Points on a hilly landscape, in no order, each with its height.
From any point a ball rolls to the lowest of the 2 points nearest to it. It stops when none of these is lower. Distance is the straight distance between rows; heights are no part of it.
j507 height 442: [ -9   7 -10   6 -16  -3  21  -3 -24  -7  -5 -20  20  -4  -7 -30  28 -26
  16 -41  10 -17]
j940 height 372: [-21 -12  19  22  15  -7  22   9 -33  -4   0  36  12  -8  28  -3  46  14
 -11   4  -7  25]
j289 height 388: [  7  14  17  -9 -14 -31 -20  -5 -16  18   5  35  -2  -7  32  41  -7   6
 -20  22 -19  -8]
j239 height 318: [ -1   3 -16  32  20 -22 -10 -20   4  23   0   9   9   6  21   1 -18 -11
 -20  -8 -20 -24]
j256 height 541: [  3  29 -16   3  37  39 -11   6   6  14   8  -5  25  13 -40 -27   4  15
  -7 -11 -23  18]
j138 height 576: [ 10  -1  -4 -31 -23  11  19 -12 -19   8 -27  31 -12 -25   4  14  21 -27
   5  -8  42  19]
j315 height 413: [  0  34 -19  -8  -3   7   4   4  10  40   2 -36  11  24  14   6  -6  16
  -5  -4 -18 -21]
j536 height 68: [ 12 -25   4 -34 -19   8 -29  15  30 -26  -1 -22 -22  29 -36   7  -6  39
   5  10  -5  29]
j380 height 539: [-16  -5  26 -26 -12  -3 -14  20 -11  -9   0  -7   4 -30  18   9  30  24
  -9  41   4  12]
j664 height 626: [ -1  31  34 -33 -33  12   1  15  -8   7  13 -24 -23   0  18  27  -9  48
 -13  32  -2  18]
j250 height 519: [-10   4 -12 -10 -43  29  16  13 -42  -2 -30  11  -4   3  -2 -16  40 -41
   6 -21  31  10]
j694 height 118: [ 15 -33  14 -21 -23 -22   4 -16  -1 -19   3  13 -19 -35   7  -3  14 -15
   6   2  39  12]
j480 height 385: [ 11  -9  -2   9  20 -10  -9 -14  24 -10   7 -15  17 -12 -10 -20  -6 -10
  -1  -6   4 -15]
j94 height 306: [ -4 -19  17  -6  14  40 -24  26  18 -22  10  18  10  -1 -28  -2  -1  34
   5  22  -1  31]
j26 height 297: [ 38  13  -9 -15 -18 -23   2 -17  -1  -4   1 -29 -11  -8 -16  11 -19 -38
  11  10  17 -33]
j162 height 429: [ 12  -4  -7  31  40  -2  23 -12 -10  -5   6  14  24 -11 -27 -18 -12 -25
   0 -24   4   5]
j549 height 511: [ 15  16  15 -15 -19  -2 -17   2  12   4 -10 -15 -14  31  -5  31 -30  12
  -6  41  -7 -15]
j16 height 360: [ 14  13 -17   4  -9 -20  19 -35  -1  14  -6  19 -14  -3  19  16   9 -35
  -5 -37   9 -17]
j179 height 525: [ -8  38 -10   2  18  37  -3  18  -8  28   8  -9   8  22 -20 -18   9  35
 -15 -33 -26  17]
j649 height 683: [  0  10   7   4  15  12 -30   6  19  10  -1  11  -1  18 -14  -1 -37  12
 -17   8 -17  -5]
j717 height 637: [-17  15  21  10   3  -7 -19   9   1  27   2  24 -16   1  21  17 -48  20
 -28  -1 -25  -8]
j624 height 423: [  1  -7   1  12  22  -2  12  -3  -1  -7   1 -12  22 -18 -13 -25  20  -6
   2 -18  10  -9]
j145 height 495: [ -8  21 -13   8  33  24   0  -4  15   5   2 -21  35   6 -24 -33  18   5
   0 -23 -18   3]
j699 height 466: [  5   2  25 -24 -31 -26 -25   9   3  -7   1   8  -3   0  19  39 -19  18
 -11  35 -10  -5]
j831 height 672: [-23 -32   9   0 -13   1   8  22  -7 -11 -16 -42 -11 -35  -3 -33  56 -14
   1   4  24   5]
j580 height 544: [  1   6  -8   0 -10   2 -22   9  15  19  49 -18 -48  21 -21 -21 -26  28
  -4 -19 -25   9]
j14 height 149: [ -8 -15   8  10  29  33   8  25 -12 -10   2  -2  11 -32 -26 -12  30  -3
  11  16  17   7]
j993 height 803: [-27  -8 -14  16 -11 -16  13   7   2  32   8   0  21  16  61   3  -2  20
 -14 -34 -25 -20]
j778 height 403: [ 19   8  -5 -14  15  32 -10   7  21 -18  10 -25   8  -4 -44 -24  16   6
  13  21  10   6]
j406 height 593: [  5  -9   4   6   9  18  19   7 -36   1   4  36  -1 -32 -15  15  20 -19
  15   2  25  16]
j964 height 157: [-10  20  -1 -11 -15  25  15  16 -12  -3 -10 -62   5  15   3 -15  58   7
   9  18   9 -13]
j258 height 309: [ 10 -24  18 -15  -2  11  -1  17  -5 -26   4  -9  -3 -39 -27  -9  16  -9
  15  27  29  -1]
j942 height 285: [ -9   4 -29  32  25 -16 -14 -29  18  15   0 -11  11   4  11 -16 -31 -23
  -9  -5 -24 -26]
j121 height 444: [  9  21 -10 -10  22  27  -5   3  13   1   2 -31  18  -1 -30 -25  24  10
   5   4  -2   2]
j897 height 48: [-10  26   3 -17 -19  25  13  17 -15  14  -7 -49   6  19  20   1  43  29
   2  17  -1  -9]
j152 height 293: [ 29   5  12 -15 -22 -26  -9 -13  -5  -5   1  33 -22  -9  -1  41  -3 -27
  -1  26   1 -17]
j815 height 356: [-30 -17   0  -2 -36 -16   9  11  -6   8   1 -18  12  -4  45 -16  55  11
   9  -7  -1 -21]
j611 height 647: [-22 -27  12  -5  13  20  -5  25   8 -14  -8 -33  -3 -30  -5 -33  51   5
  -2  20  18  11]
j58 height 331: [-19   5  32   6  15   4  -3  17 -19  14   8  32  15 -17  20  14 -10  41
 -27   2 -16  22]
j118 height 427: [ 10 -20  23   0   2 -12  -3  -2  -6 -16  11  38   5 -25  -1  17   7  -1
   1  25   4   7]
j419 height 616: [-16  -9   8 -14  14  26 -15  20   9  -3  -2 -24   6 -16   0 -25  40  30
  -8  12   6  11]
j794 height 482: [ 13  11  25 -15  -7   9 -17  18   5  -5  -4   9   1  14 -14  30 -19  19
  -3  41 -10   0]
j452 height 397: [-23  18  35 -11   4  22 -10  33 -17   1  13  26   3 -24   7  22 -10  43
 -20  15 -12  30]
j336 height 751: [ -4  -7   8  24  20 -24   8  -8 -12  18   0  27  17   5  38   3   8  20
 -21 -15 -17   1]
j783 height 317: [  5 -30  21  23  15 -14 -12   1   8 -19   0  47   7   7  -5  21 -27   2
  -9  21 -13   7]
j42 height 246: [-19  11 -15 -10 -31   0  18  16   3  16   6 -39  24  17  34 -11  36   9
  18  -6 -10 -36]
j449 height 709: [  7  -6   3 -20 -16  -6  13   9 -25  -5 -10 -19  -8 -31 -10  -7  39 -16
  11   4  28  -9]
j854 height 365: [-18  20 -28   0   1   3  -2   1  19  43   7 -24  -1  14  25   0 -28   9
 -12 -14 -26 -22]
j761 height 504: [-22  -8 -33   3  15   8 -47 -18  33 -15 -10 -10 -20  47 -43 -21 -43  -6
   2  -3 -25   8]
j207 height 595: [ -9  12  24 -41 -33  -2 -11  18   5   6  11 -32 -13 -15  32  17   4  46
  -6  31   4   9]
j866 height 484: [-17  -9 -42  -8  -9   0 -39 -13  32 -10  -7 -31 -37  51 -33  -8 -43   0
   9   3 -19   2]
j835 height 533: [ 21  12   3 -26 -30   6  -5  -7  20  15   9 -46 -11  22  14  15 -15  23
  -2  36   5 -12]
j200 height 240: [-15  -4   0  20  43  38  11  16  -2  -9   3  -4  26 -14 -28 -29  33   6
   2  -3   4  12]
j705 height 568: [ -4   6 -26  -5   1  10 -24   2  26  26  36 -24 -24  16  -9 -29 -30  23
  -7 -27 -20  13]
j924 height 659: [ 21 -31   1  26  25   2   8  -4   7 -31  10  17  13 -12 -37 -12 -36 -27
  15  -7  21  11]
j677 height 646: [ 21 -33  -2  31  21  17   9   2 -15 -21  13  33  10 -18 -32   2 -30 -18
  33  -3  37  28]
j22 height 320: [-13  32 -27  15   7 -11  -6  -7  -2  45  -7 -12   7  20  22  11 -26  -8
 -13  -4 -31 -37]
j918 height 518: [-14   3   1  -1 -15  -4 -22  10  22   7  29  -5 -68  33 -17   4 -36  24
  -3 -11 -27   2]
j61 height 500: [  7 -27 -11   9  10 -17  32 -12 -15 -12  -8  -1   2 -14   3 -40  15 -13
   5 -34  35  22]
j407 height 424: [ -6  10 -20  -4 -45  -6  26 -23  -8   4  -7   4   1  12  29 -16  21 -35
  15 -52  25 -13]
j456 height 263: [ 13 -20  23 -26 -11   8 -11  17  17 -38   1 -17  -5 -16 -26   1  14   9
  19  42  19  -2]
j260 height 580: [-23  -1  21 -28  -1  25 -17  29  -3  -3   0 -18  -4 -20  10  -9  30  37
 -12  27   3  24]
j873 height 615: [-17  -4  14  20  -1 -27 -16  -4  -4  21   5  29 -16  -1  51  18 -47  18
 -31  -3 -25  -3]
j525 height 569: [ 10  -4  -8  16  17  10  29  -4 -32   2  -1  31  11 -20 -20   0  11 -24
   8 -22  19  10]
j17 height 386: [-23   8 -30  19  16  -1 -34 -31  25 -18 -19 -10 -11  25 -26 -19 -48 -30
  12  17 -26 -26]
j237 height 324: [ 14  13  -1  -7 -12 -28  -4  -9  -7  26   2   3   2  -4  27  27  14  -3
  -6   9 -12 -30]
j142 height 316: [-13 -12   0  36  51  18  24   9  -2 -13   1  -1  32  -2 -11 -42  25  13
  -2 -16   1  21]
j553 height 274: [  6  19 -13  10   4 -19  -8 -10   2  30  -4  -5   9   7  17  14  -8  -9
 -12   2 -20 -35]
j593 height 502: [ -1   9  29 -29 -20 -10 -17  18 -14  -8   5   5   6 -18  14  32   4  27
  -8  46  -2   8]
j698 height 332: [ 31  25  -3  -9  -2 -10   9 -12   1   4   0 -36   4   0 -20   7  -6 -23
   8  22   7 -30]
j906 height 405: [  3  23 -12   8   0  -8  19 -10 -12   3  -2 -20  26   2 -13 -15  14 -31
  15 -37  -9 -26]
j565 height 401: [-28  -1  25  14  12  -6   8  17 -37   8   0  37  21 -12  36  11  21  37
 -26   0 -16  29]
j270 height 689: [ 15  26 -10  -7  27  17   7 -12  12  -8   2 -40  24 -11 -48 -29  -1 -26
  20  -9  -6  -1]
j384 height 437: [ 15  -2 -23 -19 -14  -1 -22 -15  54 -12  12 -56  -8  20 -13 -12 -20  -6
  16  23  -2 -16]
j433 height 465: [ -2 -10 -18   5 -12  -8  31 -19 -20  -8 -15   2   9   4  11 -38  18 -26
   9 -50  30  17]
j830 height 441: [ 20   8   4  -8  15  32   5  15   0 -19   6 -16   9 -18 -45  -4   6  -9
  21  29  20  -3]
j201 height 596: [-10 -20   7  24  -1 -28 -29 -12   9  -2  -8  28 -15  10  34  16 -46   7
 -23  11 -20 -10]
j115 height 279: [  3 -31  18  19  37 -29  11  12  -4 -26  13  31   7 -12  27 -22   7  28
  -2  20   5  43]
j633 height 499: [-33  -2 -15   0 -18  -8 -12  -1  16   1  15 -11 -85  43 -17  16 -37  20
   8   2 -28  -9]
j789 height 644: [-18  11 -29  21  16  -8   7 -18  21  18   4 -30  31  13  13 -20  -4 -21
   5 -32 -34 -22]
j189 height 261: [ 31 -11  11 -14 -25 -26  -9  -5   4 -23  -7  15 -21  -1 -19  37 -16 -29
  11  26   6 -22]
j724 height 458: [-14   6  -5  11 -45  -3  20  -4 -22   0   2   5   0   5  28 -31  42 -26
  15 -38  17 -18]
j439 height 645: [ -2  -2  14  -2  -5  -8  19  -6 -26   2  -3  33  -4 -22  11  12  43 -12
  -2  -4  10   7]
j332 height 558: [  9 -25   3  32  28  -7  -9 -10  27 -30  -2  14   8  10 -30  -9 -34 -20
  -2   4  -2  -6]
j637 height 692: [ -8 -22  -5  -8 -22  -9  12   8 -15  -7 -14 -31  -5 -30  -2 -28  43 -18
   9 -15  30  -5]
j33 height 734: [ -3   5   7  30  15 -11  19  -5 -25  11  -3  37  23  15  24   2  27   6
 -14 -24 -17  -5]
j678 height 630: [ 16 -25 -15  23  21  29  12  -2 -33  -1   1  37   8 -19 -17   0 -10 -18
  31  -7  49  47]
j882 height 498: [ 29  19  17 -10   1  27   6  11  -8  -4   2  -4   7   4 -29  23   1   8
   8  55   5  -5]
j843 height 392: [  5  -7  -8  26  24 -18  25 -19  -6  -5   4  -5  20  -7  -3 -27   8 -17
   0 -36   4  -1]
j99 height 662: [-16  15 -34  16  -3 -15  10  -8   7  29   3 -19  28  21  28  -1  -1 -16
   0 -24 -34 -38]
j345 height 460: [ 23   0 -18  30  32   6  20 -18 -21   5   4  35  14 -10 -33  -1 -32 -42
   6 -22  12  14]
j223 height 338: [ 13  10  21 -16 -18 -28  -7 -16 -10   1   8  47  -9 -20  18  42  17 -11
  -9  25  -4   1]
j913 height 470: [ 17  -3  -6 -19  -7  11 -31   2  39 -14   8 -27  -7  23 -26 -11 -12  17
   4  15  -1   4]
j916 height 481: [  2  43  -3  -5  13  29  -1  15  -6  30  -2 -13   9  22 -13   0   4  29
 -15  -5 -19   3]
j280 height 428: [-16  19 -38  -6 -14   7 -20 -19  21  15   0 -34 -29  39   3  -2 -55  -5
   1  27 -17 -22]
j392 height 534: [ -3   7  24 -20 -25 -11 -19  12  11  -5 -20  -1 -27  33  -8  46 -40  18
  -7  33 -15  -2]
j905 height 323: [-13   7 -20  37  44  -3 -14 -28  24  11  -1 -11  18  12  -2 -31 -35 -15
 -13 -15 -28  -4]
j563 height 238: [-17 -26  32  -9  -2   3 -23  21  24 -24  -6  25   3   5 -14  26 -27  34
  -7  13 -14  28]
j19 height 178: [ 22 -21  15 -30 -32 -28  -7  -9   1 -20   5  -8 -17 -34   3   6  15 -15
  13  18  31 -14]
j255 height 355: [  5  -8   5  -7  25  40 -17  18  17 -15   9   0  13 -10 -30 -18  14  21
   4  21   5  17]
j552 height 584: [  0 -15 -18   5  18  37  13  21 -37  -6  -7  -9  18 -33 -41 -14   7 -29
  24  -7  37  17]
j116 height 788: [-21   8 -14  17  -3 -17   2   4  -3  46   1   6   5  10  50  17 -18  13
 -21 -25 -30 -25]
j926 height 453: [ 24  -8  19  -4  -4  -3  -4   7  -8 -15   7  28   2 -18 -23  26  -2 -13
  13  28   8  -6]
j79 height 228: [ 28 -10  21 -27 -33 -30  -9   0   3 -26   2   2 -13 -12  -6  30   4 -11
  12  37  12 -16]
j845 height 412: [ 18  29   6 -14 -25 -11  23  -1 -35  13  -7 -18   0   5  12  27  41  -5
   8  19   2 -29]
j595 height 663: [ -5  26  10   0  10  12 -17  11  10  32   6   4 -11   8   3   1 -31  29
 -22  -9 -18  -3]
j481 height 691: [-16  19  12  22 -10  12  12  16 -39   1  -3  22  24  12  14  -8  50  -2
   0 -12 -13 -19]
j838 height 199: [ 21 -23   7  23  34 -44  12  -9   5 -19  12  38 -10   3  36 -13  -4  10
  -8   3  -2  25]
j350 height 571: [  2 -31  -5  19  18  -9 -13  -6  33 -37 -19   5  -4  14 -53  12 -36 -28
  12   7  -4 -12]
j703 height 180: [ 28 -30  -1 -13 -15 -16   5 -25   1 -20  -3  23 -17 -19   0   0 -15 -28
   2 -11  42  12]
j498 height 380: [ 18 -28   5 -18 -12 -11  -8  -4  23 -33   4 -33  -2 -28 -20 -24  -1 -13
  18   4  35 -14]
j308 height 308: [-10  26 -10   1 -10   5  11   8  -3   7  -2 -38  27  14   7 -18  38   3
  15 -12  -9 -29]
j973 height 609: [  2  20   5   5  31  34  -2  19  -6  14   0  12  23  -1 -20   3   9  21
  -9  10 -13   4]
j813 height 832: [ -6 -12 -10   9 -19 -29  26 -23   3  11   7   8  -1   4  49  -1  36 -10
   4 -31   1 -18]
j647 height 249: [ -9 -23  23 -14  -1  27 -27  25  20 -23  15  17 -10   3 -24  -4 -11  48
  -6  -1  -8  43]
j638 height 301: [-11 -24  19 -10  -6   7 -31  16  37 -16  12   7 -26  15 -14   0 -29  41
 -10 -17 -15  28]
j204 height 371: [ 20  16   6 -19 -18 -21  12  -8 -24  12  -1  12 -10 -14  11  26  33 -14
   3   9   6 -20]
j856 height 554: [-16 -14  11 -23 -16 -17 -25  11  28 -11 -28  -9 -40  28 -15  44 -38  23
  -6  16 -18   6]
j763 height 354: [ 10 -17  15  23  19 -25 -10 -12   1  -1   7  38   5   0  25   8 -16   7
 -22  10 -13   6]
j219 height 209: [ 16  -5  21 -35 -21  18 -15  13  17 -28   2 -28  -6   7 -16   8  13  28
   9  49  11  10]
j861 height 159: [ 21 -11  -5  19  23 -48  20 -22  14 -11   7  33 -28   2  54  -7   2  -3
  -5  -8   2  20]
j929 height 553: [ -9 -10 -24   4   2  33  18  16 -46  -8 -20  -9  27 -14 -34 -24  16 -40
  19 -23  28  18]
j666 height 512: [ -3 -12  -3  -4  -8  -8 -35   1  37  -9 -14 -10 -14  25  -7  11 -35   7
  -4  15 -12 -16]
j342 height 480: [-42   1  -7  -6 -22  -8 -15   2  20  -1  -8  -4 -73  31   1  28 -51  21
   3   8 -22 -19]
j786 height 497: [ 16  26  21 -24 -23   8  -1   2  -3  18   3 -27  -6  12  15  27 -10  31
 -10  40   1  -5]
j501 height 431: [ 12  45   6  -9   1  27  12   9 -19  24  -8 -23  12  23  -7  16  13  26
 -11  19  -9  -7]
j899 height 223: [-22  22  32  -2 -11  -5 -13  16  22  15  31  11 -46   1  12  16 -33  34
 -14  -7 -29   5]
j612 height 506: [ 27   0 -13  31  33 -16  30 -27  -5  -3   0  49 -16   4   3   0 -27 -34
  -8 -20  10  17]
j707 height 666: [ 26  22  -8 -10  17  19  13   2  -9  -8   1 -26  20 -16 -55  -9 -16 -33
  21   4  13  -7]
j533 height 455: [-21  13 -18  -5 -25   1 -17  -3  19  15  -2 -16 -50  35  13  15 -58  10
  -3  22 -14 -25]
j631 height 487: [-16   1  -3  -2 -53   7  14  10 -32  -3 -15  -2 -10  -1  14 -29  47 -34
  11 -26  25  -5]
j836 height 236: [-34  12  35  -5  -2  -2   1  21  -4  16  17   7  -7 -25  36   7  -3  53
 -22 -17 -15  20]
j601 height 611: [ 17 -27 -22   8  14  29   5   0 -29  -6  -5  13  21 -26 -34 -11 -13 -28
  28  -7  48  31]
j604 height 110: [ 18  -5 -18  21   9 -37  25 -41  15  -2  -3  24 -33  -1  48   1  -7 -23
  -7 -22   9   2]
j477 height 258: [ 40  -6 -11 -23 -26 -20  -7 -21  -1 -11  -5   2 -18 -14 -12  15 -20 -43
   8  -3  30 -16]
j211 height 361: [-21   8 -24  25  29   7 -35 -25  28  -1  -5  -4  -1  23 -15 -27 -50 -15
  -9   1 -26 -12]
j314 height 192: [ -1 -22  16 -14 -21 -36   6 -20   0  -6   7  14 -15 -33  32   3  36  -2
  -1   6  21  11]
j723 height 222: [ 11   7   6  -4   8   1  42 -23  -5   3 -25  54 -13  -9  24  16  -3 -20
  -1 -18  36  30]
j907 height 771: [-14   9   8  13  -1 -19   0   2 -18  37  -2  20  13   5  45  21  -1  24
 -23 -22 -25 -10]
j769 height 322: [ 18  18  -8 -13 -10  -3  23 -31  -4  14 -22  36 -13  -8  12  20   1 -36
  -5 -32  26   0]
j290 height 561: [  6   2   8 -39 -40  -3  -7   7  24  10  13 -42 -16   5  34  19 -14  36
   3  33   4  -5]
j715 height 820: [-19 -20 -12  17 -16 -25  20  -7   4  16  11   1  20  14  60 -10  29   9
   0 -27 -11 -19]
j292 height 142: [ 16  -6  20 -32 -23  14 -19  14  22 -21  -4 -16 -14  30 -26  23  -9  34
   4  35  -1  17]
j840 height 714: [-13  16  10  35 -11  -3  17  -1 -29   6   9  37  25  26  34 -15  39   1
  -5 -29 -16 -18]
j199 height 483: [ -9  12 -10   9 -17  19  23   6 -45  -7 -10  11  18   1 -16 -23  28 -36
  12 -39  18  -4]
j333 height 155: [-22  28  38  -7  -4   3  -6  20   6  18  27  10 -27 -19  17  13 -15  48
 -19 -11 -25  16]
j56 height 346: [ 21 -26   2 -18  -9   8   0   9  -7 -25  -3 -19   2 -35 -36 -19  -1 -20
  18   9  44   1]
j410 height 641: [-13  15   9  12  24  29   8  26 -28   9  -8  15  29  -1  -7   6  33  17
  -6   1 -14  -5]
j653 height 456: [ 19  26  16 -20 -19  -4  12  -1 -21  19  -4 -27   5   5  18  33  18  18
  -5  41   1 -19]
j742 height 673: [-12  37  14   1  16  36   8  36 -37  22 -10  13  20  10   0  19  20  31
 -14   3 -24  -1]
j561 height 430: [  2  13  15 -13 -17 -23 -21   5   0  22   2   6  -5  -4  33  31 -22  17
 -17  20 -17 -15]
j651 height 409: [ 15 -10  -9 -16  -6  -8 -14 -11  44 -20  11 -49   1 -10 -13 -20  -4  -9
  18   7  16 -21]
j87 height 241: [-17  19  10  -9   0  39  10  35 -25  -3 -12 -39  -1  13  -2  -6  59   6
  -2  26   0  -2]
j85 height 153: [-20   5   9  14  15  35  16  40 -46   0  -4   7   6 -12 -14  13  49 -17
  12  16   1  -1]
j618 height 305: [-19 -19 -21 -13 -30 -20  20   8  15  13  11 -33  20  -4  40 -11  39   2
  15  -9  -1 -35]
j782 height 189: [-19 -28  30 -28 -19 -13 -25  20  33 -32 -10   3  -7   3 -10  32 -17  39
  -4  10 -10  28]
j572 height 570: [-30 -31   1   0  -1 -20 -31  -2  30 -16 -37   3 -34  18  -6  32 -45  19
 -12   5 -21  -3]
j757 height 445: [ -2  11  27 -13   1  22 -17  26  -4  -1   6  21   5  -7  -7  22 -14  33
 -10  29 -12  17]
j803 height 353: [  0  -9 -24  37  32 -27  16 -31  12  -1   6 -20  17   1  15 -28 -10 -22
  -2 -31 -13  -9]
j895 height 526: [ -7 -14 -17   6  13   9 -40 -11  45 -10   4  -8  -5  29 -24 -27 -37   6
  -8  -9 -15   9]
j868 height 352: [ 12  -6  -5  25  25 -19  -2 -22   7   2   5   8  11  -5   1  -9 -12 -16
 -10  -8  -4 -19]
j740 height 280: [ -8 -24  31  11  12   6 -16  19   9 -19   4  42  18   1  -9  25 -25  23
  -4  24 -13  25]
j32 height 167: [-13  31 -10 -12 -30  17  18  18  -6  25   2 -41  17  31  30   0  26  27
   6  -4 -13 -24]
j492 height 575: [-19  12  -1   9  30  47  -3  23  -5  12   4   5  19   6 -14 -26  22  39
 -17 -25 -16  24]
j125 height 237: [-24  15  15   2   3  32   8  42 -40  -2 -11  -7  11   5   3   5  55   2
  -1  19  -8  -6]
j863 height 842: [  2  -4 -18   2 -14 -28  16 -17   0  12   4 -11   7  -7  21   1  24 -20
   9 -25   2 -30]
j992 height 239: [ 11 -28  17  27  39 -26   3   6   7 -21   8  31   8   4  24 -16 -19  26
 -11  11  -5  28]
j254 height 426: [ 11   4 -19   1  -8 -10  24 -25 -18   3 -11   5   9  -2  -3 -11  10 -36
   5 -49  18  -4]
j528 height 373: [-18 -14   0  35  43  -3  23   9   5 -13  -1 -10  30   9  16 -53  28  27
  -3 -25   0  17]
j954 height 374: [-27 -15  13   1 -14 -31   3  -1 -12  18   5  10  13  -9  65   9  24  34
 -16 -12 -11   9]
j951 height 581: [-32 -28  -2  21  -8 -22 -30  -8  18 -10 -26  15 -31  18  21  18 -55  14
 -14   9 -21 -16]
j855 height 319: [-27 -12   6  -9 -25 -21   2  10  -9  19   1  -8  14  -9  54   5  41  26
  -4  -4  -8  -9]
j720 height 275: [ 25   1  -7 -18  -3  10  20 -27  -3   5 -23  46  -6 -14   5  19 -15 -32
   0 -13  42  20]
j253 height 668: [-17   3  13  11  -4   9  19  15 -42  -1  -6  29   5 -10   6   7  55 -11
   0  -3  -4  -1]
j645 height 321: [ -7  -2 -40  33  19 -24   5 -44  13   3   1 -23   5  -9  11 -24 -30 -46
   5 -20 -24 -22]
j663 height 137: [ -4 -37  17 -30 -13  -3 -32  13  47 -32 -10 -12 -10  12 -15  12  -9  36
   3  10  -4  18]
j469 height 503: [ 22  14 -10 -25  -8  22 -18   0  20   3  16 -42  -4  18 -14 -17   6  29
  -1  16   2  11]
j634 height 205: [ 20   7   9 -19 -10  31 -18  15  10  -9   5  -4 -13  34 -42  14 -17  30
   1  31  -6  22]
j171 height 648: [ 33   4 -16  -9   6   8   5  -5 -16  -8  -3  -3  17 -17 -52  -1 -33 -45
  17  -2  22  -4]
j672 height 391: [  4  13 -30   3 -20 -15  27 -39  -1  10 -11   6  -3  10  23   0   2 -44
   6 -57  12 -11]
j240 height 850: [ 21   5 -27 -11 -19 -30  11 -22   3  12   6 -26  -4 -14  12   7   8 -35
  12 -20  11 -35]
j728 height 224: [ 33 -29  -6 -14 -18 -13  -7 -14   2 -27  -6  12  -6 -13 -29   7 -30 -37
  11  -6  33  -4]
j933 height 623: [ 16  -5  11  -5  -4 -15  20 -22 -10  -1   2  42 -14 -24  11  15  14 -18
  -4  -5  20  12]
j466 height 545: [  0 -25  -4  21  20  -4 -28 -12  48 -27  -5  -3   3  18 -18 -16 -35  -3
  -8   3  -9  -5]
j687 height 364: [  6  31  -8  -3   1   3  20   0 -15   1  -7 -35  23   0 -22 -11  27 -17
  16 -11   0 -25]
j263 height 631: [ 30 -20 -15  -2   0  20  -2   4 -18 -14   2  13  16 -22 -49   5 -30 -33
  32   0  38  11]
j226 height 614: [ -8 -20  13   7   3  17   6  15 -35  -9  12  30  -8 -45 -10  22  24 -16
  20  26  25  30]
j692 height 271: [-17  -5  26  -9 -14   0 -24  13  33   0  24   3 -38   3   7   4 -34  40
 -10 -15 -19  14]
j527 height 471: [ 27  -1  16 -10  -2  13   2  16  -2 -22   4   1   2 -11 -37  19  -2  -7
  22  40  15 -10]
j331 height 710: [ 16  25 -12  -1  24   5  11 -19  -2   0  -7 -34  24 -12 -43 -22 -20 -48
  19 -24 -12  -9]
j921 height 162: [ 16   6   2   7   9 -22  34 -34   7   0 -11  41 -27  -3  39  11  -1 -20
  -9 -23  18  15]
j590 height 600: [  8  -5   4 -21 -22 -12  22 -22  -9   5 -14  23 -19 -22  19   4  25 -20
   1 -19  36  11]
j426 height 377: [ 22  33   1 -10   1   8  10  -4  -3  14  -3 -36  11   9 -10   8  11   6
   0  28   1 -20]
j186 height 404: [-25  14 -45   8  -2  -3 -29 -28  22  -3 -14 -22 -18  26  -3 -12 -52 -19
  12  28 -23 -36]
j875 height 485: [ 19  13 -19  32  30 -10  22 -32 -17   9  -4  38   1   1 -17   2 -25 -49
  -9 -29   0   2]
j730 height 622: [-22  11 -32  13  25   8  -9 -19  33  25   6 -31  25  17   9 -30 -17  -1
  -4 -33 -34   0]
j969 height 461: [  3  -5 -35 -15 -17   2 -33 -13  45  -5   7 -45 -21  41 -18 -11 -33   0
   8  13 -13  -4]
j324 height 255: [ -9 -15  10 -10 -16 -30  -1  -6  -5   8   6  -2   3 -25  38   5  41  12
  -3   7   6  -6]
j173 height 548: [ -3  -3  -8 -17 -24  24  21   6 -38   7 -27  23  -7 -15  -5   4  34 -34
   8 -14  36  19]
j114 height 389: [ 10 -11  15   2   4 -26 -11 -12   0   4   6  23   6 -14  20  11   3   4
 -14  11  -5  -8]
j975 height 315: [-23  -7  24  -3  -7 -24  -6   7  -4  16  12   9   6 -20  54  12  -7  40
 -24  -9 -10  14]
j755 height 727: [ 19  18 -22   3  13 -12   6 -27 -14   5  -7 -15  13 -12 -29  -8 -28 -56
   7 -25  -4 -15]
j322 height 543: [ 14   1 -14  27  29   2  45 -11 -26   0  -3  43   6   3  -5  -8   3 -21
   7 -35  18  27]
j727 height 520: [-11  -5 -24   9 -17  39  17  12 -48  -8 -21  14  21   7 -18 -28  24 -47
  15 -30  29  23]
j221 height 594: [-14   5 -38   2  16  13 -25 -14  35  25  24 -29  -1  17  -3 -39 -29   8
  -7 -30 -28  16]
j697 height 57: [-21 -16  11  18  26  36   7  36 -32  -3   3   5   2 -33 -17   9  39 -15
  15  22  13  18]
j660 height 491: [ 12 -16   1 -10  -1   0 -27   3  45 -26 -10 -13  -6  24 -37   5 -16   5
   7  17  -6  -4]
j225 height 524: [ 23  11 -16  23  37 -15  45 -16  -8  -2  -8  46 -11  11  15  -8  -9 -22
   1 -35  15  29]
j551 height 325: [-12 -24  20  16  24 -20  14   5 -19 -11   7  32   9 -18  30  -8  28  24
 -13  17   2  36]
j961 height 577: [  3  25  -7  20  47  37  -2   8   5  15   4  14  34   3 -40 -10  -5   4
  -5  -1 -19   7]

Call two points neighbours if one is among the 2 nearest of the other. Go from one point of each pair to the other, from neighbour to neighbour, staying as low as possible. Name the highest point that can't be avoided.
j333 and j604 => j794
j536 and j694 => j527
j694 and j647 => j954
j553 and j942 => j239
j697 and j897 => j87
j58 and j604 => j565
j697 and j855 => j815
j333 and j647 => j638
